Each row is a point on a tangle of strands that fork and nearly touch. The rows are in no order.
In the rows, 100 means zero.
Points whose rows are less than 17.6 apart are linked; no others are. Some points are linked to none.
Q227: 85	105	85	119	84	137	107	87	107
Q962: 102	109	109	89	97	105	103	116	92
Q533: 116	94	83	92	107	106	106	94	115
Q628: 87	87	79	120	93	118	105	85	135
Q4: 84	107	117	97	84	114	104	129	111
Q973: 84	88	71	125	89	126	101	68	126
Q870: 92	104	91	110	90	127	106	98	111
Q847: 130	94	84	81	118	89	101	94	109
Q813: 121	106	89	91	110	110	107	86	87
Q999: 104	91	100	92	102	96	103	117	132
Q941: 85	96	83	119	90	128	105	88	122
Q526: 100	104	97	98	96	117	106	106	105
Q409: 132	92	78	84	119	96	103	86	108
Q345: 95	122	99	108	92	139	112	89	68
Q147: 114	87	90	88	109	92	102	108	134
Q954: 112	113	107	87	107	100	102	99	75
Q817: 107	95	117	81	110	46	78	126	74
Q765: 69	85	72	133	85	121	96	59	134
Q379: 79	91	108	109	90	107	109	123	144
Q622: 87	116	89	115	85	144	110	87	87
Q243: 111	102	103	84	104	94	99	112	101
Q968: 88	105	117	93	86	106	102	130	113
Q51: 91	84	97	104	99	101	108	112	148
Q625: 100	106	126	87	104	60	84	118	59
Q134: 99	95	128	103	109	37	76	116	47
Q768: 109	98	121	91	114	46	80	111	58
Q795: 123	119	117	96	118	91	103	75	49
Q226: 111	107	112	80	107	82	95	113	83
Q824: 107	96	119	88	113	43	78	117	63
Q217: 82	91	103	109	92	110	108	118	140
Q493: 78	117	117	103	77	128	108	123	94
Q596: 98	94	116	81	95	81	96	136	123
Q60: 105	96	127	108	114	36	75	107	45
Q322: 103	101	99	95	97	109	105	110	111
Q634: 85	83	76	123	95	116	102	78	140
Q116: 134	96	79	84	122	96	104	81	99
Q174: 76	89	90	123	91	119	107	97	139
Q789: 120	88	92	81	112	86	100	109	126
Q152: 80	101	86	121	85	133	105	89	116
Q750: 111	94	113	74	109	54	82	128	91
Q106: 96	104	128	92	103	53	81	121	54
Q474: 116	103	77	101	104	124	109	77	92
Q711: 117	105	127	106	121	47	81	88	44
Q426: 96	95	115	86	94	88	99	133	128
Q393: 112	101	71	107	103	129	108	70	93
Q438: 121	117	126	101	119	74	94	74	43
Q843: 109	96	114	76	109	53	82	124	81
Q552: 81	117	112	105	80	131	108	117	92
Q313: 86	88	88	114	94	114	107	100	139
Q455: 72	78	74	129	94	111	100	68	145
Q488: 79	111	124	96	80	113	105	134	104
Q99: 95	104	94	105	92	122	107	104	112
Q337: 134	101	84	85	122	98	105	77	86
Q650: 106	109	110	85	101	99	100	112	87
Q497: 120	113	128	104	121	61	88	76	41
Q458: 109	95	113	74	106	59	84	131	98
Q22: 78	117	124	98	78	120	105	132	94
Q806: 91	119	92	114	87	144	112	85	78
Q510: 128	105	90	87	118	102	106	81	83
Q801: 87	111	86	117	85	141	108	86	96
Q145: 101	87	101	93	102	93	104	119	141
Q745: 124	118	120	97	121	82	98	73	46
Q696: 98	94	66	118	94	130	102	66	112
Q43: 88	113	116	96	85	117	105	122	94
Q784: 88	99	112	96	88	105	106	128	124
Q246: 91	96	113	92	92	98	103	130	128
Q387: 94	85	87	110	99	108	106	98	143
Q76: 118	105	83	96	107	117	108	80	90
Q466: 121	123	114	97	116	102	109	72	48
Q875: 123	91	92	79	113	82	97	107	116
Q53: 96	98	129	98	104	41	77	121	50
Q856: 75	86	70	130	86	125	97	60	128
Q25: 91	109	125	84	87	92	97	133	88
Q454: 127	94	91	79	116	87	99	100	109
Q725: 101	125	103	105	95	134	113	85	60
Q202: 105	125	109	100	100	127	113	84	56
Q959: 97	97	97	101	94	111	106	110	123
Q940: 118	122	113	96	111	108	109	76	51
Q751: 104	95	64	115	96	132	103	63	105
Q779: 112	122	108	98	107	118	110	81	57
Q254: 107	102	67	113	98	136	106	64	93
Q14: 94	89	68	120	94	126	102	69	123
Q702: 102	82	86	103	104	103	105	100	143
Q837: 107	95	100	89	102	99	102	115	122
Q722: 105	106	120	83	106	66	88	117	68
Q112: 99	96	118	77	97	73	91	138	112
Q33: 81	92	81	121	89	124	104	85	129
Q786: 66	86	85	130	87	119	103	82	140
Q936: 67	87	87	129	89	116	105	90	144
Q248: 108	107	117	81	106	75	92	115	74
Q323: 107	94	114	75	102	65	88	133	106
Q974: 82	76	70	125	95	113	101	67	143
Q107: 110	84	86	95	107	97	103	103	139
Q994: 65	81	80	132	89	116	102	71	143
Q499: 88	93	98	106	94	111	107	112	134
Q556: 98	110	106	94	93	114	106	113	96
Q778: 68	100	83	130	80	135	102	79	120
Q210: 109	97	100	86	103	96	101	115	114
Q143: 113	100	122	97	118	44	79	100	50
Q529: 111	97	126	106	117	37	77	99	44
Q694: 111	107	108	83	104	93	100	109	88

Follow the links from the first point to the second, and from the first to the third. Name the last point that the two ways share.
Q870; Q959; Q962: Q526
Q499; Q694; Q870: Q526
Q248; Q556; Q210: Q694
Q210; Q962; Q106: Q694

A fork is a point with three links. Follow the links from the first point to the second and name the forks in between, in order.
Q962; Q322: Q526
Q870; Q226: Q526 > Q694
Q106; Q650: Q694
Q248; Q322: Q694 > Q526

A fork is a point with three links, a tip a point with one. Leave the first point through the second and follow the links. Name the first fork or tip that comes.
Q499; Q959: Q526
Q784; Q968: Q552
Q999; Q837: Q694
Q322; Q959: Q379
Q202; Q779: Q497
Q694; Q243: Q145
Q14; Q973: Q765

Name the points in between on the shortest way along the links from the first point to the second, in order.
Q650; Q145: Q694 > Q243 > Q210 > Q837 > Q999
Q556; Q248: Q962 > Q650 > Q694 > Q226
Q99; Q217: Q526 > Q322 > Q959 > Q499
Q529; Q750: Q143 > Q768 > Q824 > Q817 > Q843
